Each row is a point on a landscape with many valleys, with its height.
From any point a ball rolls to the lowest of the 2 points nearest to it. It stops when none of these is lower. Distance is the straight distance between rows; heights are no part of it.
j_785: [111  82  92 112  88 153 121 184 105 133 156 112 135 111  83 140 122 117
 134 133 149 102 150 119 121  96 112 102]  h=210
j_691: [ 71 117  53 125 106  88 144 179  81 107 140 100 120  75 105 169 145 140
  93 157 166 146 164 147 158  62 176  90]  h=591
j_98: [102 102 139 137 135 167  94 126 168 134 163 130 122 152 103 104 134  93
 155 122 117  96 162  91 118 159  91 147]  h=320
j_261: [126  63 138 106  97 157 117 159 171 121 124 161 105 145 105 104 141 102
 158 159 128 105 143 111 146 153 120 185]  h=432
j_127: [122 157  73 140 154 130 148 120 116 106 155  94 159  91 160 144 143 128
 114 100 126 133 127 130 111 109 133 104]  h=306
j_681: [ 84 120 121 151 147  91 113 124 144 139 171 117 105 115 106 124 148 105
 121 148 141 106 208 113 147 122 138 127]  h=534
j_499: [106 146 163 152 165  48 117  82 146 158 143 133  92 127 105 101 149  91
 130 153 131 122 218 124 177 127 156 122]  h=495
j_942: [100  75 125 113 105 102 122 163  98 148 150 130 122  92  70 142 165 101
 152 145 196 127 206 125 150  85 132 103]  h=554
j_818: [158  98 187 122 103  85 137 135  80 187 109 131 138 131  96 146 125 133
 153 146 176 130 135 146 165  59 149  46]  h=544
j_371: [132 186 163 149 170  30 134  88 117 143 112 118  89 130 146 120 137 138
  94 144 121 146 160 153 170 108 171 132]  h=273
j_182: [112  94  73  93 129  82 149 157  97  99 106 138 118  76 118 159 188 103
 132 144 189 172 166 133 152  96 144 129]  h=520
j_204: [150  95 192 126 101  79  87 108 176 177 108 140  91 191  70  90  89 138
 141 147 118 100 152 147 165 138 151 141]  h=440
j_959: [151 101 178 121 115 143 122 139  93 167 128 119 182 122  87 138 118 125
 172 117 155 122 121 112 136  99 110  65]  h=370
j_629: [173 132 176 120 163 117 109  82 167 135  97 159 118 141 142  91 145 107
 170 138 123 139 116 115 141 175 120 209]  h=252
j_555: [146  96 216 122 103 173 102 125 159 165 117 159 167 172  82 101  93 132
 186 131 116 120 113 108 146 169 104 143]  h=623
j_395: [167  92 192  95  86 155 137 164 111 142  75 162 185 124 106 141 122 136
 178 148 141 152  76 117 152 137 119 137]  h=438
j_843: [102  95 107 126 126 230 119 134 147 118 164 134 150 141 128 107 135  96
 155  95 116 122 123  89  79 183  70 134]  h=351
j_557: [138 131  52 103  98 136 160 161 123  86  98 135 125  98 165 151 130 146
  97 132 118 137  84 144 113 115 158 156]  h=349
j_412: [150 159 155 154 182 156 119  91 123 141 143 118 178 116 162 120 134 111
 155  87 120 140 120 105 105 143  95 114]  h=542
j_778: [125  90 150 116 127 102 107 140 150 139 125 145 103 120  86 114 158 105
 150 161 155 116 187 121 158 120 134 146]  h=538
j_853: [162 143 194 122 176  96 117  88 127 145 100 142 144 133 139 116 146 108
 167 130 150 156 125 115 161 139 126 143]  h=411
j_577: [111 111  95 127 144 212 139 123 130 107 161 125 170 114 144 121 143 106
 153  90 107 121 115 102  72 169  79 136]  h=373
j_772: [148 130 164 133 124 164 127 141  81 162 134 108 196 130 128 152 104 139
 155  98 132 134  78 123 111  96 104  55]  h=281
j_457: [136  79 159 124  83 107  96 156 164 151 122 138  85 165  62 109  99 135
 121 157 123  84 152 145 148 111 150 134]  h=360
j_913: [ 85 113 148 149 132  84 100 120 162 158 167 121  81 140  80 108 123 106
 134 157 126  90 226 116 152 128 145 141]  h=502
j_759: [144 154 153 136 143  88 118 102 149 138 125 126 106 148 130 106 123 119
 139 143 119 127 139 123 148 134 132 151]  h=480
j_367: [123 163  68 140  91 169 145 123 147  85 123 131  94 152 173 134  87 165
  66 131  87 115  73 152  78 161 132 147]  h=646
j_861: [140 147  91 118 151 139 148 123  95 107 133 111 167  96 158 143 153 123
 128 109 141 154 101 119 111 108 118 104]  h=325
j_868: [178 187 143 134 132 114 135  94 130 125 101 129 113 152 173 126 114 159
 100 127 105 136  52 160 104 149 137 185]  h=378
j_686: [170 132 173 114 170  51 143 102 116 140  93 151 117 115 132 136 179 105
 153 136 167 175 165 137 175 103 139 117]  h=585
j_368: [ 90 120  59 131  81 204 138 155 130  93 157 113 124 148 131 135  99 141
  90 102  99  97 100 123  73 141  93  94]  h=292
j_189: [127 132 153 142 115 135  94 124 163 149 146 111 105 177  99 111  85 130
 130 116 109  97 128 130 118 137 117 115]  h=473
j_372: [151 109 123 122  83 166 118 168 131 124 106 131 118 154 119 141  86 158
 112 116 108 107  79 145 108 126 117 115]  h=399
j_728: [133  91 158 106  92 220 137 165 105 139 123 128 206 125  99 135 120 124
 170 102 124 123  85  99 110 150  87 112]  h=261
j_572: [165 115 143 114 115 211 151 106 142 122  96 175 136 129 164 118 128 123
 149 127 107 139  62 117  99 202 112 202]  h=549
j_163: [135 184 180 147 145   9 118  67 133 181 108 125  88 157 127 100 126 133
  94 141 110 128 160 164 180 108 185 122]  h=331
j_930: [143 124 147 130 142 105 122 130 105 155 141 123 138 109 107 132 142 104
 154 132 162 127 161 115 142 100 123  82]  h=403
j_284: [148 113 152 117 137 115 114 131 142 138 115 144 118 130 114 121 133 116
 153 142 138 127 144 117 145 125 133 144]  h=511
j_451: [150 127 124 117 147 180 133 122 128 112 125 136 150 118 149 126 140 105
 146 119 125 128  97 114 104 163 108 165]  h=270
j_689: [ 77 160 133 159 173  63 126  98 155 140 151 126  90 111 113 113 151  97
  99 155 124 131 222 116 172 132 169 136]  h=528
j_678: [ 40 152  52 160 137 158 116 144 145 103 194 100 117 118 120 145 107 129
  74 131 110 101 175 115 117 143 127 114]  h=461
j_550: [158 111 125 104 116 116 137 153  99 117  94 133 138 112 132 147 128 139
 138 132 155 137  99 137 132  97 139 115]  h=290
j_124: [133  93 152 103  85 226 143 162 105 131 100 150 190 130 123 137 120 135
 152 106 115 135  60 109 101 166  98 138]  h=304
j_651: [160 177 116 145 161 163 140  94 124 111 146 114 156 129 184 130 110 133
 120  91 111 138  79 131  77 146 100 123]  h=518
j_849: [ 98  66 128 102 108 108 122 168 122 136 142 136 108 100  75 128 161 105
 152 165 176 119 197 116 151 105 124 141]  h=561
j_727: [153 138 130 129 162 105 134 113 105 137 128 123 148 106 134 132 157 107
 157 122 155 152 136 116 137  96 118 102]  h=374
j_49: [ 73 193 117 172 131  59 126 128 133 129 144 108  88 136 135 144  94 171
  44 153  96 124 155 157 169 109 196 109]  h=463
j_545: [127 100 177 134  87  69 103 130 163 165 125 137  80 173  61  94  89 143
 109 166 128  92 168 147 161 109 168 121]  h=404
j_529: [135 159  60 122 129 116 164 139 128  83  97 126 101 103 185 138 135 158
  71 141 106 141  88 151 110 125 170 179]  h=368
j_369: [ 67 148  37 156 148 190 139 104 137  71 185 107 141 113 167 129 134 120
 104  99  98 127 138 115  72 163 107 125]  h=492
j_108: [167 136 213 128 170  88 109  71 155 168 104 155 135 148 123  95 141 100
 182 139 139 147 140 113 162 149 125 152]  h=369
j_988: [130 141 125 129 125  38 149 133  92 129  94 130  99 100 135 159 150 140
 102 148 149 146 151 162 171  69 182  87]  h=621
j_767: [160 182 109 142 160 116 142 109  90 111 131 100 163 108 179 143 142 145
 118 101 132 151  82 135 112  92 133  95]  h=347
j_120: [ 90  91  67  97 131  99 141 163 117  87 116 145 111  76 114 144 189 117
 127 151 168 154 177 125 150 116 142 161]  h=509
j_589: [108 175  85 136 132  68 150 134  94 104 121 100 110 108 161 157 127 165
  78 136 125 140 132 155 157  64 188 103]  h=610
j_2: [138  85 127  99 113  93 140 164  91 124 102 138 127  91  94 155 165 119
 151 143 187 150 161 140 169  68 131  96]  h=525
j_862: [ 95 119  98 142 133 204 116 120 168 115 174 132 120 157 139 102 128  99
 136 108  96 102 140 101  90 183  75 147]  h=317
j_315: [127 111 150 133 135 170 111 136 124 156 158 111 153 133 101 125 114 109
 163 102 129 107 142  96 108 130  91  85]  h=146
j_240: [107 166  51 151 151 174 142 112 142  80 166 100 145 114 176 137 123 134
  89  98  96 136 106 126  66 147 110 113]  h=500
j_857: [179 151 208 127 168 101 119  94 113 158  99 133 171 131 134 125 133 126
 169 118 154 156 107 127 159 118 119 114]  h=443
j_265: [161  66 167  91  90 165 137 182 103 141  88 149 180 119  90 142 126 136
 171 133 164 133 106 113 151 109 121 114]  h=407
j_769: [113 133 110 148 114 201 122 100 150 100 157 125 120 171 148 116 100 137
 112  87  97 108  91 127  51 188  69  98]  h=295
j_282: [161 132 185 115 163 160 138 116 107 133 103 149 200 112 147 128 151 113
 179 113 135 167  88  99 131 155 103 147]  h=488
j_366: [104 116  42 126  88 196 152 150 120  86 140 123 124 118 155 134 115 137
 101 109 108 116  83 129  64 150 116 122]  h=263
j_830: [145 138 114 129 106 222 165 117 104 106 123 132 171 144 170 137 104 147
 127  84 100 139  41 130  55 176  85 117]  h=121
j_281: [ 90 150 182 159 129  21 112  88 155 177 142 124  76 162  86 106 106 118
  95 166 114 102 208 151 177 103 190 105]  h=418
j_332: [ 94 173  77 142 158  99 133 121 128  91 143 112 114 109 157 135 139 138
  84 138 112 139 147 129 139 123 153 137]  h=578
j_115: [146 131 144 115 111  96 111 132 165 135  96 139  74 172 120 109  98 146
 111 153  98 107 117 153 154 141 153 186]  h=476
j_790: [134  94 165 109 109 206 113 144 155 137 116 165 155 149 116 113 121 105
 162 118 118 120  97 103 117 173  88 152]  h=592
j_933: [116 174 185 151 140  31 110  63 151 188 129 118  83 175  97  95 100 124
 102 153 108 106 172 153 167 114 175 114]  h=377
j_962: [ 85 103  78 113 141  68 155 138  94 105 122 126 113  71 107 163 190 103
 128 145 187 170 212 134 162  88 147 103]  h=532
j_29: [150 147 123 127  95 160 129 134 134 117 115 114 121 160 136 139  80 154
 100 108  96 107  73 141  86 147 109 115]  h=365
j_202: [179 110 184 112  93 115 107 153 122 170  90 140 131 160  91 136  83 165
 142 140 137 115  89 152 155  99 134  97]  h=175
j_251: [146  96 119 109 111 144 127 137 175 114  97 166  90 143 149 112 140 124
 130 162 105 123 104 134 126 159 149 214]  h=519
j_932: [ 95  91  76 105 117 114 141 156  69 136 157 103 147  76  88 154 165 114
 143 125 183 136 162 116 134  70 118  79]  h=577
j_290: [108 130  87 145 133 174 129 128 114 118 168  98 167 117 130 132 119 125
 125  86 120 117 118 107  71 125  93  80]  h=234
j_272: [140 143 137 144 137 191 134  85 169 115 137 161 118 157 183 106 127 112
 132 107  91 125  84 114  79 199  99 185]  h=245
j_218: [ 98 107  82 131  96 169 112 158 149 108 150 125 102 144 118 122 106 122
 108 122 109  91 135 119 105 143 115 128]  h=359
j_625: [115 119 128 140 140 170 104 114 175 120 159 139 105 144 139  99 135  91
 151 116 104 109 144 104 108 174  93 166]  h=272
j_91: [138 135 125 130 131 220 147 102 128 110 138 140 157 138 168 117 118 126
 130  86 105 147  62 124  52 185  83 141]  h=165
j_895: [146  60 121  86  85 170 130 185 101 120 102 143 159 113  96 137 132 124
 153 142 156 119 100 117 133 113 123 124]  h=376
j_628: [150 105 201 124 119 114  83 101 177 180 126 140 111 195  76  86  90 126
 159 142 119 103 138 128 152 139 126 138]  h=469
j_528: [ 89 129 105 125 168  42 150 116 105 117 120 141  98  79 125 152 203  88
 131 148 184 174 230 135 177  89 151 113]  h=548
j_359: [132  70 120  93  80 204 135 176 116 119 104 151 167 111 110 138 133 118
 150 118 130 120  82 108 112 138 107 149]  h=345
j_766: [139 136 191 155 166 130  91  85 168 175 153 130 130 175 103  90 112 108
 168 108 113 101 154 109 128 162  96 107]  h=409
j_434: [161 171 168 139 148  64 112  88 132 145 107 114  98 155 136 111 110 143
 117 136 118 126 119 147 149 129 150 148]  h=451
j_590: [ 22 121  56 145 110 151 110 159 144  97 189 107 101 113  94 144 113 132
  73 143 117 103 182 114 132 147 138 148]  h=446
j_90: [136 163 115 144 111 181 129 109 146 108 136 124 114 182 157 122  89 151
 103 101  92 107  60 133  67 179  91 123]  h=329
j_624: [149 127  98 112 142 145 153 128 135 100 113 148 137  98 157 126 156 116
 139 133 135 143 107 123 118 142 137 178]  h=232
j_342: [194 182 173 135 142 119 133  84 127 141  88 142 126 152 167 116 105 169
 130 120 110 152  51 145 114 165 130 194]  h=361
j_527: [155 202 138 151 138 103 125  78 141 120 113 122  93 171 164 113  93 167
  91 118  94 119  80 158 101 160 133 178]  h=397
j_718: [170 131 178 115 142  46 150 110  97 151  83 151 115 121 130 151 162 123
 150 138 174 168 139 160 175  79 153  97]  h=599
j_200: [ 83 106  46 122 112 100 146 168  74 123 154 103 137  59 102 158 158 125
 122 139 170 139 165 127 140  67 140  80]  h=583
j_92: [148 147 138 146 155 150 132 123  87 140 140  91 187 120 152 149 112 137
 141  85 125 135  84 132 101 101 100  61]  h=242
j_101: [132 128 156 129 107  76 109 133 161 141 113 130  76 161  99 105  97 152
 103 153 105 105 148 155 157 121 163 143]  h=444
j_859: [162 146 121 121 148 111 145 129 124 106  91 136 122 110 162 136 143 132
 124 132 132 151 105 130 131 120 139 164]  h=191
j_588: [114 104  42 118 104 202 151 152 114  99 139 114 167 106 138 130 136 130
 129 102 118 128  88 119  67 148 102 126]  h=235
j_271: [107 154  85 158 142 155 132 115 102 119 189  72 154 118 144 141 107 128
 114  77 121 117 140 119  84 113  97  68]  h=254
j_593: [ 85  87  75 103 130 139 131 159 164  88 121 153  89  94 140 117 169 106
 121 168 128 127 172 114 142 146 151 206]  h=481
j_786: [159  90 138  98 126 106 154 162  78 131  87 134 162  85 118 162 164 124
 159 135 188 166 121 131 153  71 121  79]  h=510
j_540: [123 171 132 136 137  38 134 122 126 121 102 121  90 127 144 131 134 147
  79 147 120 138 147 157 168  94 177 133]  h=207
j_408: [126 118  66 127 134 184 140 144  91 114 145 103 181  99 138 144 130 128
 130  84 128 134  87 115  78 131  91  90]  h=209
j_465: [161  96 208 105 116 176 140 144 119 144  87 164 204 121 119 137 122 128
 190 129 140 151  84 107 147 161 102 151]  h=437
j_842: [131  97 196 124 104 209 105 127 156 153 128 151 165 178  97 104  99 130
 179 112 102 119 106 103 124 187  78 130]  h=609
j_438: [ 83 130 156 163 128  65 102 105 162 171 158 129  79 148  85 105 109 114
  98 165 109  94 217 136 167 128 178 126]  h=462
j_907: [ 91 128  92 138 139 110 118 137 142 116 154 118 105 111 124 127 138 113
 113 138 127 112 174 120 140 127 141 148]  h=555
j_239: [146 152 123 119 141  83 132 129 128 117  95 124  98 117 145 140 128 144
 102 144 130 137 124 147 145 106 157 146]  h=120
j_267: [152 106 212 115 124 176 123 131 121 156  96 150 195 144 119 126 102 140
 180 119 126 135  90 106 144 142  94 118]  h=410
j_978: [135 122 167 134 118 152  93 126 148 164 145 127 127 190  91 111  73 137
 147 104 110  96 119 119 111 153  90  91]  h=498
j_419: [116 133  35 121 158 172 157 112 119  79 141 116 170  73 168 130 170 119
 127 107 124 148 109 114  85 136 116 144]  h=274
j_685: [161 137 159 130 147 174 126 106 143 129 113 147 161 133 152 120 118 129
 158 107 110 137  82 105 107 176  97 164]  h=307
j_270: [159 146 118 126 175 115 150 115  96 109 118 117 171  89 164 140 166 118
 156 116 156 170 105 124 127 110 124 112]  h=346
j_502: [ 62 156  66 158 144 160 120 116 144 101 209  92 132 132 134 125 114 119
  95 101 107 110 167 109  90 143 102  99]  h=475
j_317: [101 152  85 151 147 138 131 125 126 125 174  96 134 114 133 140 121 123
 113 112 118 125 151 120 111 107 124  82]  h=280
j_246: [ 60 151  83 142 130  66 146 166 131  92 130 117  85 109 131 147 132 158
  43 158 112 148 171 142 176 109 194 143]  h=531
j_961: [156 122 216 133 121 139 118 124 105 184 118 126 179 153  97 127  90 147
 172 108 136 124 102 121 141 112 110  68]  h=321
j_730: [123 171  87 157 150 155 138 103 120 101 163 102 148 125 172 135 111 142
  92 100 107 129  98 138  76 130 113 102]  h=508
j_551: [102  95  86 118  75 205 125 168 142 103 143 127 125 150 108 123 104 131
 114 110 112  98 104 120  78 149  93 118]  h=323
j_872: [132 152 149 143 168 126 101  73 174 138 136 130 100 156 139  93 130  95
 145 124  98 121 146 116 129 177 119 187]  h=103
j_245: [109 197 102 139 140  83 138 127 148  93 111 116  90 130 167 134 119 166
  58 149  98 141 121 154 142 123 180 169]  h=405
j_435: [ 79 102  49 110 139 131 145 155 137  84 125 137 108  76 138 133 184 108
 122 152 141 138 163 115 136 138 145 181]  h=496
j_946: [127 164 124 123 145  15 162 120  90 110  88 127  90 101 156 151 163 143
  83 144 150 173 154 177 187  70 184 112]  h=631
j_110: [126 116  66 113 156 168 157 123 122  80 128 137 152  86 169 126 173 109
 142 122 131 144 119 109 101 149 126 168]  h=258
j_735: [139 187  93 140 152  66 151 116  96 107 122 107 132 102 178 151 139 157
  93 123 131 147 118 155 140  81 164 103]  h=617
j_106: [146 120 202 137 140 121  92  93 162 189 150 126 125 176  77  88 107 108
 176 130 129  97 165 119 141 148 118 106]  h=445
j_997: [159 185  96 134 130 117 148 116 110 106 112 111 120 131 189 151 105 171
  82 125 103 137  66 164  98 120 157 149]  h=632
j_322: [ 83 122  27 126 134 160 141 138 125  91 167 104 154  80 145 135 157 121
 115 116 124 142 132 111  90 133 126 144]  h=289
j_36: [159 139 153 119 180  98 125  88 136 122  99 146 134 119 163 117 165 107
 164 127 144 156 130 112 146 146 122 169]  h=442
j_917: [139  89 216 118 111 155 113 132 138 177 128 147 163 163  65 110 111 115
 182 127 141 114 137 112 153 133 102 117]  h=640
j_611: [190 180 138 124 160 117 150  97  96 109  93 127 153 110 192 140 143 147
 133 113 136 163  67 140 116 121 131 159]  h=386
j_765: [107  75 116 113 100 111 128 163  65 156 158 113 145  90  67 142 162 105
 158 140 195 124 183 120 136  76 121  60]  h=567
j_695: [ 82  97  96 125  90 146 105 159 151 117 159 118  98 126  95 124 117 122
 114 139 125  89 172 116 120 130 115 134]  h=390
j_905: [123  69 129 112 106 229 129 139 142 122 120 167 151 126 133 109 149  99
 161 118 114 121  95 100 100 192  91 163]  h=576
j_981: [187 184 131 136 153  99 146  96  84 119 109 104 149 119 187 147 129 167
 122 117 138 167  67 151 132  91 140 119]  h=367
j_287: [151 150 145 135 175 127 108  84 176 123 124 146  96 143 162  96 151 106
 144 136 107 140 119 120 134 171 126 208]  h=190
j_968: [149 121 199 136 159  69  97  76 164 171 113 151 111 158  98  86 137 105
 171 138 131 128 169 124 165 142 141 140]  h=414
j_645: [113 106  88 121 104 132 127 169  90 133 155 103 136 102 100 152 116 133
 122 118 149 115 136 131 120  76 132  71]  h=167
j_803: [158  90 164 101 105 116 139 152  77 159 104 140 156 112 100 153 139 133
 160 136 184 141 128 139 154  80 126  67]  h=526
j_822: [129 146 116 125 105  69 130 159 133 105  92 125  77 137 138 134  95 164
  63 158 104 122 114 169 148  99 186 155]  h=483
j_428: [156 116 109 105  68 140 130 172 134 113  92 128  97 147 132 134  92 163
 105 149 116 106  82 158 118 109 151 140]  h=431
j_260: [ 91  71  98 113  93 200  99 167 154 130 177 131 112 141  85 113 138 102
 145 117 121  97 156  99 101 158  77 140]  h=358
j_444: [ 90  76 145 134  81 113  98 160 157 154 172 119  77 154  51 102 113 124
 124 160 143  71 201 123 143 118 131 127]  h=457
j_858: [ 89 153  95 134 108  83 129 161 138 104 118 116  85 125 131 144 106 168
  61 156 101 124 145 148 148 103 180 134]  h=507
j_774: [176 144 187 129 150  98 134 111  82 151 105 128 176 115 142 152 143 136
 172 121 155 168 103 128 142  91 123  82]  h=471
j_969: [178 108 162 110  96 115 123 150 105 145  93 130 136 134 118 144 104 153
 140 139 148 132  96 149 148  92 142 106]  h=243
j_873: [106  74 109 107 111  75 141 165  90 133 120 129 114  99  79 155 173 114
 142 157 199 140 196 135 159  73 149  89]  h=539
j_233: [137 139 122 123  94  97 119 159 137 129  98 122  84 155 129 132  90 158
  84 147 115 106 104 163 131 111 160 143]  h=460
j_76: [154 179 136 142 170 139 120  89 122 117 142 112 150 132 167 120 125 124
 135  91 122 140 106 120 102 130 113 116]  h=529
j_867: [142  73 152 111  77 146 106 173 155 144 124 139 106 166  66 118  94 139
 135 143 130  86 133 135 148 116 126 117]  h=311
j_599: [ 39  96  70 140  93 152 104 168 143 126 197 108  98 120  83 128 124 116
 105 149 129  92 206 113 130 136 110 138]  h=420
j_596: [180 110 211 124 115 109 113 122 123 179 106 141 153 163  90 129 100 139
 167 129 141 126 107 137 159 106 126  96]  h=259
j_336: [ 94  96 129 130 102 121 105 165 147 142 161 122  90 133  75 126 113 125
 123 147 129  89 188 116 141 121 143 124]  h=424
j_67: [115 171  72 150 116 149 146 116 138  86 152 109 111 138 179 143  94 163
  65 128  96 122  86 145  89 145 137 130]  h=653
j_340: [112 122  61 127 105 130 139 161  73 125 148  87 140 100 133 156 111 154
 107 114 147 121 118 138 111  59 139  49]  h=129
j_513: [ 94 204 108 153 144  60 146 124 127 106 116 113  89 128 153 143 108 178
  38 151  87 149 138 159 172 108 201 143]  h=430
j_880: [ 76 104  35 114 123 165 133 157 114 106 176 114 144  84 121 138 166  98
 131 125 136 121 157  97  98 130 100 140]  h=308
j_192: [163 115 156 110 146 111 142 132  73 140  98 129 180 100 143 165 163 126
 171 113 174 171 108 118 146  84 124  83]  h=491
j_177: [124 135 129 133 132 170 115 100 181 119 135 143  97 159 159  97 122 107
 133 125  95 118 113 120 105 192 112 193]  h=214
j_655: [135  98 136 113  92 233 136 127 148 114 119 170 149 132 145 118 115 132
 149 113  98 130  65 110  87 198  96 168]  h=562
j_454: [122 176  88 124 134  81 151 132 130  82  99 136  90 110 187 144 138 161
  73 157 111 153 108 159 141 123 182 184]  h=385
j_242: [ 82  82  76 114 114 189 116 164 121 120 172 131 132 104 102 120 155 101
 150 120 136 110 158  89  99 148  92 144]  h=328
j_717: [145 126  89 123 117 213 156 143 102 110 124 116 186 118 160 147 121 145
 125  90 106 130  57 126  71 146  96  97]  h=171
j_799: [134 110 146 130 152 208 127 122 129 128 143 135 193 121 141 122 150 102
 174  96 117 135 107  92  94 170  76 130]  h=398
j_813: [ 79 168  45 170 158 153 130 114 135  94 192  85 156 102 148 133 136 119
 106 105 103 127 157 117  96 139 104 105]  h=484
j_995: [155 124 166 124 122  30 156 127  79 158  85 137 102 115 121 153 159 125
 120 147 174 156 154 171 177  52 174  74]  h=611
j_731: [149 108  86 101 109 117 148 176 116 107  96 124 116 109 138 149 138 150
 107 134 138 125  95 146 127 107 152 140]  h=326
j_111: [134 101 167 130 128 123 125 139  86 177 149 128 159 109  90 134 146 110
 170 121 180 119 167 112 133  91 115  55]  h=408
j_541: [ 97 146 166 135 147   4 134 106 136 142  96 135  68 136 115 122 153 128
  84 175 123 147 191 160 201 111 199 141]  h=668
j_203: [121  79 128 117  74 151 113 182 133 132 142 126 119 132  70 133 107 133
 129 139 140  90 139 131 127 115 124 117]  h=260
j_742: [125 136 178 149 164  54  96  68 170 176 135 132  96 160  96  86 126 100
 149 147 128 110 192 131 161 131 146 128]  h=454
j_452: [102 141 151 124 143  15 150 123 120 126  99 142  72 108 117 135 171 121
  88 162 145 157 207 155 196  85 188 123]  h=654
j_638: [150 138 179 141 126 116  95 100 162 160 114 131 107 176 111 110  80 145
 129 124 101 107 110 136 131 142 123 139]  h=439
j_871: [117 122 155 146 160 145  94 104 166 156 175 119 124 157 110  99 122 102
 155 116 115 105 171 101 120 163  91 118]  h=364
j_479: [100 178 132 146 177  69 124  98 147 132 150 116  99 118 139 116 137 113
 105 142 118 132 185 119 158 125 144 131]  h=556
j_306: [107 141  76 133 134 121 134 144 146  88 145 122 109  99 145 131 136 126
  93 142 126 127 140 131 130 133 143 146]  h=568
j_990: [179 159 183 128 143 150 128  84 137 141  96 146 147 159 155 105 119 140
 146 116 122 147  69 125 121 176 118 182]  h=338
j_358: [107 131 121 143 129 209 117 115 141 121 164 113 151 164 138 118 102 129
 139  78  96 115 108 103  63 176  56  89]  h=262
j_745: [ 84 193  92 164 138  83 133 120 119 119 153  90 113 120 145 142  96 164
  51 134 103 127 141 151 148 101 180 106]  h=487
j_582: [ 95  57 120 120 100 171  98 161 164 131 155 148 106 135  84 110 139  95
 147 149 129  90 163 101 129 148 106 166]  h=396
j_749: [121 157  87 149 132  99 147 133  87 128 155  83 148 102 156 158 119 144
 106 112 136 127 113 140 117  62 132  51]  h=168
j_644: [167 139 199 124 138 156 145 123  93 140 100 144 220 109 149 144 132 126
 176 111 145 157  76 111 134 142  98 114]  h=506
j_524: [142 202  92 144 149  89 150 111 113  91 131 112 127 124 189 153 121 161
  79 125 114 145  97 155 120 109 155 143]  h=625
j_581: [137  98 159 125 110 201 117 158 106 148 146 123 182 128 100 130 111 127
 164  99 130 118 109 104 117 133  80  90]  h=213
j_94: [144 150 126 150 145 120 135 124  73 141 155  90 167 104 149 148 131 139
 136 102 147 138 115 137 116  70 115  38]  h=203
j_133: [111 126 152 143 145 180 109 114 140 141 158 115 144 156 120 118 106 112
 157  88 112 100 123 100  89 153  80  95]  h=211
j_915: [145 140 122 140 113 221 138  88 151 102 129 157 121 152 185 108 118 122
 118 107  87 129  63 121  56 209  89 162]  h=208
j_630: [152 196 161 149 131  64 114  75 146 149 112 112  79 177 141 107  85 162
  92 124  94 127  98 167 134 142 149 166]  h=421
j_955: [110  58 106  98 112 140 122 167 164 104 118 157  94 112 117 119 164 103
 138 158 126 114 149 118 147 147 137 190]  h=459
j_542: [171 144 161 117 170 148 139  98 122 118  96 154 160 113 167 123 169 108
 169 121 138 163  96 109 129 161 109 181]  h=468
j_166: [101 139  75 127 120  75 153 162  97 103 124 112 117  79 133 163 138 156
  89 147 145 142 145 144 151  66 172 104]  h=600
j_510: [163 144 196 133 120 147 113  97 151 164 112 138 139 186 124 114  82 148
 153 115 110 119  82 137 117 159 108 131]  h=406
j_753: [162 104 197 116 153 117 112 109 166 151 105 158 124 150 113  99 137 101
 173 142 131 131 136 119 153 154 119 184]  h=310
j_180: [129 149 148 112 146  22 164 123 103 118  79 147  88 111 134 149 184 115
 103 149 159 180 192 164 192  83 168 111]  h=642
j_211: [137  98 133 109 107 105 119 146 178 110  84 159  69 146 134 101 119 135
 109 174 101 113 123 153 151 157 164 209]  h=501
j_247: [130 130 143 121 169  47 141  99 110 130 107 143 102  95 131 142 193  90
 139 139 182 171 205 145 174  99 148 110]  h=566
j_520: [161 137 201 130 125 156 109 122 131 177 119 130 172 167 104 121  85 139
 163 100 121 123  92 116 134 141  99 104]  h=366
j_249: [157 156  93 125  99 145 142 134 128 101 113 128 106 140 174 136  94 173
  82 128 105 117  58 161  91 135 138 157]  h=639
j_458: [157  97 125 105 105 185 143 143 156 115  88 170 118 135 150 122 127 129
 134 144 112 127  81 119 102 174 128 207]  h=537

Where does a ball stop that starts at each point below?
j_528 -> j_239
j_745 -> j_202
j_249 -> j_108
j_49 -> j_202
j_332 -> j_239
j_251 -> j_340
j_434 -> j_239
j_765 -> j_108
j_260 -> j_239
j_628 -> j_340
j_246 -> j_202
